Each row is a point on a tangle of strands that fork, close into loops and nearly touch. The rows are in no order.
In the rows, zero is written as 128.
Two points are linked if the straight distance between their rows is under 113. Some points are linked to none.
Dov: [139 152 127 113 136  85  97 135 103 172 135 128 139 110 119 134 172 160
 139 141 149 146 146 128 126]
Retot: [ 99 111 111 165 105 208 153 110 140 134 153 138 166 165 139 143 109  93
  93 155 134 145  99  80 140]
gibor: [155 118 124 137  98 192 167 127 118  95  71 122 141 156 108 139 104  96
  90 140 111 115  65 112 138]
nuzol: [124 105  77 184 105 143 151 151 194  94 154 137 161 141 155 125  92 111
 131 138 132 115 127 116 156]
Livib: [145 146  87 170 102 115 119 194 106 113 100  89  91  89 129 114 128 126
 134 160 170 119 108 153 163]
saliv: [123 149 130 176 136  90 111 121 138 161 173 150 132 169  93 138 117  99
  93 119  99 152 170 159 110]
Pekam: [165 161 116 182 114 193 110 169 142 144  99 144  89 160 136 125 154  52
 130 153 118 113 105 131 126]
Vimi: [ 98 135 124 116 122 166 144 100  69 148 157 119 128 109 105 145 142 170
  99 124 161 154 108  94 133]
Veba: [144 132 114 181 107 215 134 168 157 155 156 124 115 182 155 141 147  84
 127 168 180 161 135  94 154]
dided: [ 91  88 135 130 116 151 191 101 162  86 130 139 175 116 147 128  68 154
 121  99 135 138  94  94 157]
Gipi: [126 128 186 123 150 150  94 110 169 138 133 155 141 130 146 117 172 167
 118  91 153 154 160  89 177]
raf: [175 109 140 156  97 170  62 172 166 149 106 139  90 132 139 124 173  93
 127 151 150 160 142 136 181]
nili: [127  99 161 132 100 145 115 136 159  94  88 111 109 122 134 133 127 183
  98 149 154 145 108 126 184]
nel: [196 124 134 140 128 149 101 172 172 100  74 127 125 107 155  81 140  98
 206 130 142  97 116 153 196]
zuf: [164 133  99 191 115 102 147 192 182 141 138 114  99 151 150  98  78  73
 171 169 157 148 138 167 166]
lutut: [ 94 168 130 172 159  80 155 137 111  88 148 100 128 171  97 140  76 134
 146 156 121 101 145 155 114]
lumu: [138 122  77  82 128  82 149 165 112 125 103 125 106 131 140 128 149 126
 181 151 127  89 137 148 113]
tori: [137  97 122  38 116 149  99 102  79 134 114 120  94 101 132 123 151 150
  89 105 119 140 101 114 102]
suga: [158 171 147 150 149  63 160 172 122 162 133 164 114 154  70 142 132  99
 138 127 108 116 164 145 122]
Zut: [104  99  81 118  93 148 101 131 162  89 135 127  98  86 156 104 130 177
  89  95 132 118 113 106 149]
Lak: [ 67 160 175 162 147 165 161  74 101 121 121  96 143 146 170 112 116 150
 123 124 107 133 101 118  86]
Mizir: [159 162  90 119 121 151 122 148  96 144 134 134 126 126 160 101 163 107
 130  76 134 117 140 113  95]
tem: [154  91 155  75 136 114 158  88 125 158 110 155 149 126  86 155 135 108
 105  93  63 145 110 128  91]
leko: [128 112 111 154 113 155 159 109 135 146 156 136 173 151 133 134  83 106
  96 112 135 163 118 107 140]
Melas: [108  90 114 100 103 128 104 110 160 107 114 135 112 110 187  89 101 153
  85  69 109 131 121 120 121]
Bap: [ 56 152 167 191 150 149 185 104 147 114 120 158 124 176 114 144 130 116
 128 143  96 119 125 108 109]
Nuv: [148  94 121 110  98 156  59 162 153  82  95 138 101  84 134 120 177 168
 121 128 167 105 134 108 189]
vivuv: [125 146  66 176 120 128 100 142 123 111 137 110 134 145 186 105 109  69
 166 154 120  89 127 157 105]
Lobus: [135 149 159 104 150  83  51 142 123 152  94 125 119 103 154 123 200 173
 158 152 128 126 148 124 131]
gibu: [ 94  98 161  64 132 151 101  60 136 122 135 142 119  73 119 118 121 168
  76  71  70 141  80 108  97]
Petub: [127 144 114 140 112 159 116 193 131 147 124 134  77 124 148 136 198 155
 140 166 187 138 160  89 151]
nedo: [150 151 113 171 140 108  75 136 141 106 125 121 152  98 164  89 158 133
 174 107 126  93 133 150 145]
Rizos: [172 138  85 165 111  76 160 202 154 137 128 120 104 121 146 100  80  88
 151 123 162 143 147 167 154]
Meb: [124 125  74  56 120 164  94  93  89 126 156 112 129  86 134 114 155 147
 106  89 108  98  83 102  87]
gozor: [151 130 194 100 141 150  64 133 145 155 118 156 132 126 140 127 184 174
 135 126 170 160 153  94 189]
zanum: [133 105  87  93 111 149  94 167 114 160 142 115  91 116 173 127 189 160
 145 150 198 152 163 104 153]
nul: [189 170 176 133 148 172  78 161 126 155 110 147 131 117 115 117 194 138
 157 110 189 142 156  93 195]
gesov: [164 136 119 106 149 125 118  99  91 173 138 106 196 152 121 139 157 102
 180 150 126 124 127 136 118]
Dor: [172 132  93 131 140  73 146 134 125 108 148  95 197 109 127 113  69 105
 162 126 128 115 137 176 104]
Vini: [122 119 181 111 122 190 124  85 114 112  73 116 136 155  93 145 153 150
 103 143 109 135  81 119 140]
Dud: [142  90 182 107 125 123 113  75 133 139 126 108 171 115 125 135 101 157
  85 119 120 181 103 150 139]
Mur: [173 201 119 148 140 133 120 167  85 136 135 127 134 101 133 101 163 114
 143  84 161 114 142 119 119]
dono: [145  83 156  54 141 190 105 115 152  70 104 174 111 132 123 107 148 152
 123  87 145  70 132  73 167]
nat: [150 123 189 119 136 240 136 105 149  75 116 147 134 150  94 137 142 146
 124 141 205 121 125  78 191]
zif: [ 89 171 160 178 157 131 203 115 125 116 142 155 138 187 123 128  86  85
 137 127  86 104 130 121  87]
Ririd: [208 134 171 130 138 110 158 170 171 140  93 149 138 137 103 120 121 114
 147 106 132 133 125 142 184]
dako: [152 142 145 129 122 172  71 102 101 121 106 111 129 116 141 108 160 149
  90 108 138 125 106 121 122]
Bipu: [122 119  93 132 104 184  96 111 157 100 164 146 133  89 137 105 135 155
  77  69 139 114 120  84 146]
zib: [ 78 106  91 160 121 160 131  78 181 106 156 154 183 155 138 136 105 116
 116 143  70 110  98 110 123]
baliz: [113 116 119 152 130 118 109 132 193 126 180 146 149 132 145 140 172 177
 153 143 155 134 174 105 176]
gokot: [138 161 154 193 123 114 124 128 114 136 133 118 141 103  88 134 127 156
  78 130 146 154 119 134 150]
vafu: [ 79 140 110 107 160  35 116 139 120 110 145 123  97 144  92 155 107 159
 158 168 119 108 179 157 122]
tipa: [108 131 133 134 117  82  58 114 119 152 111  78 106 119 161 117 119 160
 109 182 131 157 133 182 105]
potu: [ 65 111 142 110 151 120 220  86  83 145 157 163 140 137  88 176  66  81
 139 114  89 138 111 126  60]
Bifes: [143 168 100 175 121 107 143 184 102 123 119 100 112 132 107 135 122 124
 157 171 168 104 117 151 153]
Vone: [139 183  91 146 136 104 123 138  50 136 151  82 138 120 123 118 112  97
 126 139 135 116 140 158  66]
pib: [ 71 121 184 161 144 147 193 106 150 145 139 175 111 174 150 148 131 115
 132 112 114 155 147 108 125]
rig: [123 155  76 124 150  88 150 158 102 139 163 128 119 186 101 158 117  92
 187 161 150  98 171 144 126]
dopoz: [112 153  55 117 125  85  78 178  93 148 170 137  97  93 101 139 178 126
 168 155 153  89 173 131 136]
Sibap: [ 68 138  92 155 127 148 127  75 132 110 147 119 178 157 167 125  81 115
 133 162  79 107  95 123  83]
kerut: [159 108  92 129 104 101 112 158 157  83  92 136 131  85 102 129 156 144
 162 140 122  79 106 140 181]
zodes: [ 88 148 110 180 102 158 176 149 120 101 122 125 103 133 156 111 110 143
  85 113 143 115 109  98 127]
zabim: [131 123 171 134 114 150 152 158 144  88  72  94  92 136 156 111 106 170
 112 141 170 135 100 123 171]
Sape: [ 90 141 141  87 164  78 175 101  58 146 163  91 119 119 124 143  80 133
 139 122 143 153 162 151  61]
Fos: [138 152 170 176 139 148 168 117 140 111 118  98 172 165 163 107  85 117
 139 138 127 136  98 141 126]
Mamo: [140 120 178 153 125 163 128 148 205 117  99 151  77 175 175 109 142 117
 109 106 116 140 129 108 159]
zos: [176 121 180 101 130 188 110 165 146 138 108 116 108 153 146 132 171 147
 194 162 200 152 131  95 201]
pekes: [126 105 160 107 114 137 183 139 122 103  72  90 111 127 173 112  81 148
 122 109 153 147  98 132 140]
fel: [168 126  95 142 122  83 161 162 140 127 126 111 149 125 157  90  61  88
 129 115 137 134 139 167 102]
nem: [103 101  95 111 106 147  90 115 145 133 132 143  99 134 131 154 200 148
 117 158 102 113 120 105 134]
lib: [172  95 100  82  98  95  96 171 132 108  67 118 107  82 133 110 146 140
 136 133 126 109 105 156 155]
Nal: [156 120 128 100 131 151 133  80 108 159 143 151 172 140 118 142 133  95
 109 107  82 133 100 114  85]
ruzum: [130 132 154 144 136 171 123 119 158 131 156 145 149 150 174 105 146 136
 135  90 167 151 152  93 161]
galuf: [153 165 118 131 143 135 131 114  53 137 140  87 153 128 137 119 114  85
 110 119 103 121 111 144  37]
peg: [ 95 141  54 125 114 109 109 158 129 132 164 158 109  98  80 158 196 166
 153 168 140  81 152  93 151]
Piz: [118 107 188  75 155 185 144  89 147  76 101 159 133 124 151 103 145 174
 138  68 148  95 128  76 149]
vov: [103 135 185 108 164  64 135  89 123 133 145 127 127 105 109 145 130 148
 106 117  62 137 145 145  63]
Turud: [ 67 131 138 151 120 160 135  77 104 113 122 101 149 168 157 131 113 129
 122 165  93 119  79 124  86]
Futun: [ 85  82 135  95 125 133 218 107 113 156 136 133 159 159 152 158  77 116
 156 136 151 172 118 111 127]
Dag: [189 137 151 125 140  49 142 154 110 152 129 110 147  90  88 134 100 128
 102 134 124 150 146 165 113]
voru: [145  92  96  64 134 133 138 112 117 121 117 115 169 132 176 116 124 129
 170 112 132 118 112 116 120]
Bibu: [119 123 138 112 109  90 145 138 115 118  90 106  88  89 111 133 116 176
  62 123 109 142 113 139 109]
bok: [152 152 133 119 157  86 133 133 101 146 125 109 126 175 101 151 126  73
 161 175  86 106 139 176  76]
Vik: [190 160 137 162 110 155 105 169 107 145  86 117 132 114  69 128 164  85
 145 162 135 123  99 156 174]
loti: [112 122 105 145 121 114 137  99 110 157 182 109 177 132 115 147  67 111
  98 137 129 167 124 155 116]
sesed: [128 130 158 127 144 138 213 124 121 132 123 109 165 165 151 126  86 116
 163 137 150 152 102 119 140]
kidib: [ 89  86  95 117 100 180 160 134 132 109 138 118 115 129 200 123 104 143
 116 125 168 151 119  83 137]
Duv: [172 136 119 147 114 198 144 146 142 113  83 129 126 170 140 121 124  75
 133 150 129 105  81 114 142]
Gezur: [ 88 119  96 150 132 157 178  83 173 108 158 176 184 160 126 145 123 120
 149 121  97  98 112  85 130]
veka: [ 39 116 126 142 126 171 140  70 119 146 187 124 157 141 168 132 109 142
 112 126 132 162 115  95 106]
gove: [ 97 135  53 129 120 109 151 145 129 104 161 140 125 113  86 156 147 166
 143 143 137  81 127 105 144]
popil: [121 144 143 106 134  47 142 153  95 122 108 122  86  72  85 140 122 172
  77 132  92 129 130 134  87]
Dul: [ 95 132 148 166 136 105 113  77 147 153 167 152 145 134  99 143 112 126
  68 109  78 150 138 155 106]
Mit: [164  85  61  88  77 174  76 143 106 138 126 121 118 105 147 127 130 112
  98 125 173 144 115 126 149]
zok: [ 83 120  67 109 114  94  77 108 116 162 174 109 110 131 133 136 137 146
 123 156 114 139 141 147 100]
rikiz: [147 129 129 127 104 101 169 173 114 100  79 117  79  96 122 108 110 143
  77  95 125 118  99 137 115]
zuga: [120 126 168  86 151 154 162 117 118 117 108 139 119 117 166 109 156 165
 136  57 136 125 145  83 125]
Topa: [129 138 102 151 139  70 120 118  97 140 182  98 160 129  69 144  56 113
 110 157 142 144 153 178 112]
libu: [114 129  87 153 107 120 177 165 117 115 121 125  95 120 154 113  96 117
  85 105 130 115 121 119 105]
Levar: [ 96  84 141 104 102 140 181 107 131  94 118 106 145 101 151 120  66 163
  97  99 139 156  92 118 136]
vume: [159 103 162 127 115 110  82  93 144 145 106 107 141 135 130 131 126 119
  96 136  88 159 113 174 123]
favu: [ 90 113 119 138 100 109 121 144 139 123 135 116 111 106 114 147 141 200
 102 152 156 148 120 116 171]
niba: [130 131 117 147 124  53 122 157 138 110 112 126  91 137 101 137 107 109
 101 153  73 113 140 181  88]
Mus: [150  96 100 101 105 119  68 156 146 157 115 129  99 108 179 117 168 139
 146 138 165 159 161 135 152]
fup: [122 147  69 146 122 120 109 146 141  90 136 124 129  89 156 103 158 152
 153 103 131  70 123 117 131]
guder: [130 157 144 170 134  97  88 134 137 155 142 120 148 132 110 135 160 137
 156 165 138 138 142 159 160]
Riza: [ 91  64 130  85 132  87 202  96 137 169 135 145 138 149 139 151  66 105
 139 131 118 172 148 148 105]
rifod: [128 131 172 113 130 168 150  90  80 153 115 121 138 135  97 151 143 151
 105 120 137 160 101 100 130]
dek: [115 180 147 189 122 161 124 110  93 130 122  89 134 134 103 132 145 147
  94 154 148 136  90 132 125]
gire: [ 61 102 161 116 139  94 178  92 133 144 155 156 117 102 157 129  90 148
 115  66 110 162 146 129  96]
Sopip: [121 114 128 187  97 229 117 125 170 122 129 133 144 183 156 141 122  85
 102 170 142 144 104  98 148]
kuz: [ 30 124 109 106 133 144 170  62 116 120 176 122 149 104 146 132  59 146
 128 122  81 115  73 112  70]
rudis: [ 67 158 137 193 125 110 163 121 123  94 145 103 133 167 107 143  71 129
 109 173 124 129 125 154 122]
lafop: [129  93 119  84 126 171 136 101 130 115 121 111 159 146 163 130 153 153
 162 135 147 120 110  97 149]
neza: [150 107 133 100 110 166  46 177 139 109 122 134 115  65 135 119 183 172
 144 133 208 140 155  86 201]
pim: [163 148 126 186 138 127 145 157 167 159 148 127 133 197 169 108  83  70
 165 143 141 153 134 145 140]
zazo: [116 135 122 102 140 101 198 137  94 149 135 156 109 128  84 151 150 133
 131 106 109 108 132 107 101]
lese: [106  70 138  74 116 148  97  76 154 115 142 146 121  93 150 105  94 146
  68  59  85 135  98 115 115]
Sedib: [ 43 125  94 115 118  88 190 135  90 142 176 137  85 125  91 159 103 161
 109 136 148 136 147 113 130]
gunap: [140 114 124 110 141 127 136  91 167 129 142 184 173 120  86 140 166 163
 125  87 103 107 134  99 158]
Rilad: [100 138 121 173 124 169 108 102 198  85 124 153 130 135 168 105 158 151
 122  95 102  98 137  99 132]
Tufad: [ 56 109 131 107 136 114 177  62 112 131 175 102 166 104 111 149  78 156
 129 129  97 137  93 133  91]
ruze: [141 126 142 140 112 109 146 106 106 107 106  87 133  95 100 130  92 132
  65 132  87 141  81 158  91]
Miro: [208 133 179 104 134 143  80 161 150 106  50 115 103 120 151  82 146 113
 172 126 120 116 109 148 166]
vafud: [ 89 158 152 159 145 120 162  75 111 144 159 150 138 144  61 159 128 117
  97 121  76 119 127 134  80]
Fodo: [132 107 109  72 150  90 141  94 138 121 146 117 178 109 156 123 112 152
 160  96  95 118 121 134  99]
gop: [ 75 176 145 195 119 127 151 126  92 123 132  79 110 158 112 131 108 146
  99 166 150 144 117 143 122]
sug: [ 55 151 155 149 170 109 209 110  99 128 152 155 116 172 113 156  63  81
 143 114  90 114 153 126  65]
gubez: [139 150  93 103 137  69 106 163  94 132 104 101 110 105 144 112 160 135
 194 152 145  92 145 162 113]
mevar: [122 148 144 125 169  65 191 151 112 135 143 153 114 144  74 151 102 112
 125 109 100 119 171 135  95]
Gipa: [172  81 166  45 117 120  79 106 110 123  82 120 122 104 129 116 139 154
  92  97  93 143 107 136 116]
Vot: [ 52 145 125 175 126 172 179 110 141 100 140 143 116 145 120 143 143 140
 109 128 127 116 113  77 127]
lebov: [181  74 175  73 142 192 105 132 156  81 121 183 113 144 143 108 136 130
 112  85 173 102 153  76 177]
veren: [115 145 163 145 147 120 186 100  85 138 159 123 152 107 126 128  78 107
  96  87 119 169 127 127  70]
loma: [145 135 114 163  86 132  92 158 114 113 100  85 117  98 151 101 118 137
 107 132 158 142 110 165 156]
digam: [174 101 152 136  98 181  70 153 158 128  89 148  86 138 124 123 147  99
  86 122 139 140 125 127 179]
ribov: [ 91 127  78 111 152 105 165 127 108 138 180 135 133 178 143 141 121  97
 176 144 138 111 162 123 100]
vokam: [166  89 173 101 127 194 108 128 165 117 139 163 126 141 177 102 124 113
 110  67 180 150 157  82 178]
revek: [134 114  48 135 114 114 133 162 136  87 129 131 147  89 114 122 150 144
 168 123 143  68 117 116 159]
pofad: [205 127 208  95 139 141  39 163 148 133  60 133 101 110 129 108 148 129
 162 144 150 138 129 137 205]
Nizuk: [109 104 130 112 115 149 102 106 134 175 113 135  98 183 154 158 181 117
 123 178 106 145 126 123 121]
bakiz: [102 149 183 166 158 154 165 113 154 166 150 158 133 178 170 124 127 115
 147  93 141 161 158 107 146]
dafa: [135 147  79 104 131 117 143 146 115 151 150 142 108 125 188  95 132 118
 125  74 140 121 162 115  86]
Fuvin: [157 160 121 185 105 146 110 146 140 124 135 156 143 100  81 123 154 148
  81 111 168 130 124 105 179]
Noz: [ 51 129 115 106 134 103 200 117  84 132 158 150  96 131  69 170 116 131
 120 123 111 103 132 116  99]
dides: [182 162 116 154 117 130 115 184 102 126  81 110  91 114 136  92 150  90
 118 124 113 108 114 152 105]
mipo: [155 110 130  76 145  85 153 107 108 145 125 140 147 130  76 169 146 107
 130 132  59 106 127 147  64]
zifum: [ 96 114 119 108 129 126 214  91 109 124 144 163 145 103 109 144  69 111
 115  84  73 119  95 104  80]
busa: [ 62 113 159 140 141  77 176 104 150 129 164 173 116 127 141 125  77 117
 109  75  80 145 164 140  73]
Konof: [131 117  99 103 124 205  69 101 145 104 156 175 119  95 110 118 172 157
 106  69 149  92 126  75 157]
vada: [164 119 110 117 134  86 130 109 126 118 144 104 192  97 118 127 109 138
 145 118 123 125 109 155 131]
vefa: [121 147 121 170 144 118 143 121 143 149 163 138 150 204 161 126  81  64
 153 142 114 147 146 147 110]
Mamud: [ 82 122  79  61 131  83 116  99  97 151 159 121 102 118 127 141 146 172
 144 142 101 116 130 129 100]
seval: [133 101  52  82  98 151 110 135  92 141 148 111 127 105 132 136 149 138
 115 140 161 130  99 117 141]
rer: [176 121 171 119 134 146 117 153 176 151  85 152  83 185 181 114 147  86
 143 118 100 141 126 124 137]
num: [121 127 195 107 169  38 139 110 103 138 136 113 111 104  77 165  97 131
  92 152  80 160 174 168  57]
Fumi: [129 146 138 101 140 169 166 105 112 113 107 153 134 110  95 125 156 139
 102  67  88  96  99  77 100]
rav: [151 189 103 169 154  70 102 162  76 114 150  84 137 101 111 114  88 101
 142 127 149 108 167 186  82]
Bonab: [ 80 155 142 153 147 110 114 131 183 126 157 161 134 107 112 143 186 201
 144 144 147 119 174  87 168]
sagu: [153  88 110  72 106 102  86 116 128 184 116 130 120 124 157 120 143 123
 108 127 137 167 148 141 111]
Lalen: [ 86 106 155  97 126 184 124  93 137  93  86 133 108 138 117 149 174 188
 116 146 136 114  98  83 149]
zaz: [ 40 138  79 121 134 123 141  79 110 125 195 123 150 128 172 118  50 110
 131 137  77 111 113 122  58]
Fori: [120 126 197 102 182  58 171 116 102 153 130 114 104 141  92 167  83  99
 126 142  95 167 188 174  55]
Mubu: [195 189 153 147 135 153 107 164 102 166 133 143 145 110 110 108 190 119
 134  86 171 137 140  95 154]
nesav: [150 111 188 111 132 238 144 105 135 127 125 136 139 176 115 148 152 121
 140 139 182 147 118  68 180]
Tobo: [186  78 161  68 110 146  56 107 130 103  58 131 139 113  99 128 147 131
 111 124 113 109 100 152 152]
tusit: [ 89 134 155  87 141 116 197 106  40 159 124  96 118 131 134 141 103 127
 138 124 141 159 117 130  70]
kodo: [168 112 146 159 112 177  37 164 156  88  85 143 119  67 115  93 159 127
 136 119 176 103 125 132 211]
Rabir: [125  71  99 105  91 163  77 149 182  82 124 130 101  97 168 117 146 166
 106 115 155 123 133 102 170]
Meras: [ 46 114 119 101 110 100 151 113 115 139 155 121  91 108 111 158 128 205
 108 157 141 153 120 109 138]
dus: [159 139 108 102 118 200  85 111 122 116 125 172 136 116  89 132 188 132
 105  91 138  93 124  84 145]
felob: [179 121  90 137 109 132 124 119 128 121 127 109 192 113  93 134 133 110
 148 126 138 109  99 138 162]
kasuz: [ 90 116  76  95 104 176 140 108  92 160 178 107 125 114 128 146 142 161
 111 134 174 150 113  79 143]
mozu: [ 96 108 121 126 135  85 143 117 169 150 183 149 136 136 147 133 135 166
 143 125 141 150 175 116 162]
Deta: [176 150 161 128 148  49  92 150 116 146 107 102 140  75 112 120 128 136
 122 145 108 138 151 185  91]
Fedak: [191 159 130 163 126 136 105 144  96 127 103  99 179  89  65 128 144 113
 132 138 129 113  97 152 139]
fugud: [109 146 180 120 170  60 170 129  95 160 142  81 108 152 122 137  74 123
 143 153 147 177 172 171  88]
bif: [123 109 177 126 140 150 105  53 120 148 152 122 193 112 121 127 114 153
  96  89 113 178 108 123 129]
Sirod: [133  82 121  87 113 136 129 102 123 189 128 137 118 173 145 149 152 109
 119 158 131 177 141 134 116]
fuzas: [113 147  94 166 111 144  98 191 141 150 154 148  69 136 141 138 206 113
 137 171 149 117 170 106 136]
sudi: [174  91 111 100  89 213  73 145 112 128 109 145 108 135 128 129 147  79
  96 119 161 130 116 115 160]
Deki: [ 90 119 105 132 115  71  60 132 128 170 146 112  94 141 141 139 132 149
 129 185 147 165 175 170 126]
sig: [102 151  50 125 142  92 105 158  88 131 174 123 126 146  80 160 148 108
 186 176 152  86 175 146 130]
Fimir: [160 147 165 175 133 159 126 131 157 125 116 100 155 162 156 113 130 135
 163 147 154 151  99 130 174]
Nonen: [155  88 146 117 122  69 127 114 170 163 120 132 144 153 128 131  96 101
 118 142  91 166 149 188 115]
Suz: [ 94 135 105 123 153 127 154  82 159 122 164 171 166 133  98 142 164 153
 156 111  94  92 127  97 127]
maneg: [ 75 166 103 160 162 119 136 119 123 142 181 130 135 209 150 133  89  79
 162 150 126 118 181 132  89]
Vuf: [108 132 123 132 133  39  64 163 142 169 129 142  90 143 102 151 141 127
 132 197 133 144 183 174 145]
nik: [160 110 120 152 116 130 102 168 180  94  82 132 131 100 120 118 163 113
 195 148 126  95 115 144 194]
lod: [161 143  87 116 120  70  85 192  88 138  87  89 110  50 120 102 151  99
 185 156 138 100 136 195 123]
dumit: [203 136 178 144 151 113 142 157 165 155  95 140 112 160 133 107 121  89
 148 111 102 149 125 146 145]
musug: [148 126 167 111 159  71 173 125 109 155 118 106 101 167  98 159  90  64
 123 157  75 147 159 182  62]
tiro: [104 142 117  83 148  97 162 131 109 128 129 151 109 108 168 109 154 162
 145  62 120 110 146 102  97]
Vari: [ 82 141 104 131 140  50  95 162 143 122 142 129 100 159  96 162 119 147
 163 207 142 110 176 163 156]
sonat: [157 129  83 105 117 104 158 197 115 117  69 109  82 149 139 119 135  97
 181 171 123  83 109 147 118]
Suma: [117 133 150 188 127 138 138 137 205  95 112 149 112 160 175 110 137 127
 125 116 115 120 141 120 148]
kome: [115 189 104 205 132  99 124 163 113 109 139 104 117 141 102 128 120 116
 153 163 134  92 138 172 132]
nole: [ 56 121 160  97 157  83 140  64 125 131 172 127 111  72 109 129 113 169
 105 106  48 126 115 146  63]
Bubab: [136 119 103 129 106 109 135 165 157 151 106 132  71 167 158 121 131  97
 132 157 135 139 146 148 118]
tureb: [182 112 114 108 123 155 106  92 108 180 129 133 188 160 136 141 134  71
 131 126 108 147 115 130 108]
gefa: [158 107 168 107 140 174 129  83 161 106 105 162 164 125  81 137 143 160
 121  94 134 127 110  96 177]
Liso: [ 77 145 188 153 153 135 197  86  96 120 127 117 153 120 137 125  67 118
 113 114 110 150 104 133  64]
Famo: [132 163 121 119 168  40  99 143  78 103 147  61 111  99 105 131  67 114
 125 153 128 123 182 191  55]
Zikon: [127  94 164 118 142  82 178 119 170 168 119 148 132 159 148 132  80 105
 134 121 107 181 148 152 128]
mor: [126 144  95 118 145  43 119 133  79 110 170  81 133  96  65 145  45 128
 116 143 129 134 164 181  87]
Tok: [ 85  85 141  75 124 191 150 109 147  94 112 120 117 146 159 147 167 171
 158 153 150 119 118  69 153]
gan: [114 135 107 143 103  87  79 142 100 123 120  67 107  94 149 106 114 155
 111 151 143 138 120 176 104]
Feleg: [135 157  99 174 112 160  96 168 127 148 124 143  90 153 139 123 187  85
 141 150 123 104 138 120 121]
Kup: [191 115  78 109  99  86  98 179  99 127  80 102 124  50 111 110 140  93
 136 131 124 120 116 182 123]
Lek: [180 151 126 154 107 181  83 164 126 119  82 152 123 104  52 135 176 102
 113 139 143 105  93 123 172]
vumoz: [ 87 118 143  84 146 124 142  65 118 116 150 116 120  69 152 109 103 147
  98  70  49 124  94 122  53]
Getav: [160 129 116 177 117 167  52 132 164  90 112 133 158  96 161  84 147 101
 149  97 119  96 126 142 158]
gapu: [174 131 156 155 120 186  33 127 146  75  91 124 135  99 147  79 157 124
 142 102 153  96 119 134 174]
fiza: [143 149 122 130 146  90 121 113 114 129 128 139 148 144 103 136 162 109
 149 138  74  84 123 152  86]
sokov: [187  97 170 100 130 150  95 111 153 115  86 152 158 126 106 126 142 141
 133 106 128 119 116 124 178]
bazi: [173 149 166 126 139  70  56 149 144 135  86 117 129  96 145  99 162 141
 161 146 109 137 145 169 129]
naso: [138 134 118 149 106 154 179 114 108  96 105 113 169 117  96 135  78  96
  77 120  93 118  64 130  93]
sunul: [110  89 101 139 102 165 163 135 190  68 132 154 158 134 177 119  89 126
 111 108 122 112 108  88 158]
ref: [191 101 179 105 126 168  56 167 170 138  82 131  85 135 142 120 171 125
 163 164 171 152 134 122 209]
vilu: [ 93 134 103 135 127 120 216 143 101 111 129 146 120 133 138 115  78  93
 102  96  95 112 118 106  67]
rufo: [ 94  91 133  90 129 111 145 100 136 155 161 146 136 112 150 129 124 170
 119  91 137 166 144 108 137]
komek: [186 143 109 136 121 204  72 143 138 106  99 162 147 102  67 129 197 100
 142 117 145  78 119 105 175]
Lekas: [187 145 113 114 123 132 147 167 108 113  60 119  96 141 131 117 144  82
 146 132 101  91 101 144  89]
kav: [133 167 127 177 140  75 119 176 144 151 147 169  80 171  90 141 119  86
 110 128 107 121 194 152 117]
Danar: [121 130  89 140 128 126 133 133 125 133 141  91 144 152 169 134 137 140
 189 183 175 122 136 134 147]
lokek: [170 143 153 139 141  89 167 137 100 157 150 125 144 109 102 124  97 110
  80  88 124 160 148 145  88]
muza: [190 140 148 171 117 154 145 165 164 126 119 157 150 126  94 115 127 119
 113  82 149 133 125 112 190]
Milif: [ 95 126  98  73 149  38 125 114  94 122 143 105 124 120  94 151 114 162
 161 158 114 110 157 160  92]
Tidu: [ 78 116 156 110 129 181 114  44 118 147 171 127 172 112 146 129 110 155
 113  91 125 168 105 101 119]
Tilem: [168 127 179  98 144 193 146 133 127 160 117 125 131 171 121 151 173 136
 163 159 182 158 125  93 183]
Tig: [106 141  56 154 125 100 162 139 118  99 160 131 143 156 127 133  50  73
 131 144 109  96 127 146  87]
peku: [128 167 143 161 142 127  94 115 173  99  87 142 122 129 112 126 192 161
 146 143  88  86 122 130 136]
Zivuz: [165 162 170 200 136 129  84 145 158 159 131 112 135 134 142 114 147 120
 148 147 150 155 135 154 171]

How many points has the smallest loop of links through each point below? Write none if it is on no loop.
nul => 14
Milif => 7
sug => 9
gop => none
Duv => none
tem => none

A tip is a point with one link. Name the tips that can be reached along the links from each point below, in the order of the rows.
nik => gesov, nat, neza, dides, tusit
Gipa => Meb, veka, Tufad
Fuvin => Rilad
ruze => nem, popil
Meras => nuzol, vafud

Name the points in between on the shortest way along the links from the first point to the second, in order.
lokek / Dud => Dag Deta bazi Lobus Dov guder Zivuz Fimir Fos sesed Futun Riza Zikon Nonen vume
Fedak / zuf => felob vada Dor fel Rizos
Vuf / kome => Deki tipa gan loma Livib Bifes
Levar / saliv => pekes zabim nili favu Meras Sedib Noz zazo mevar suga kav
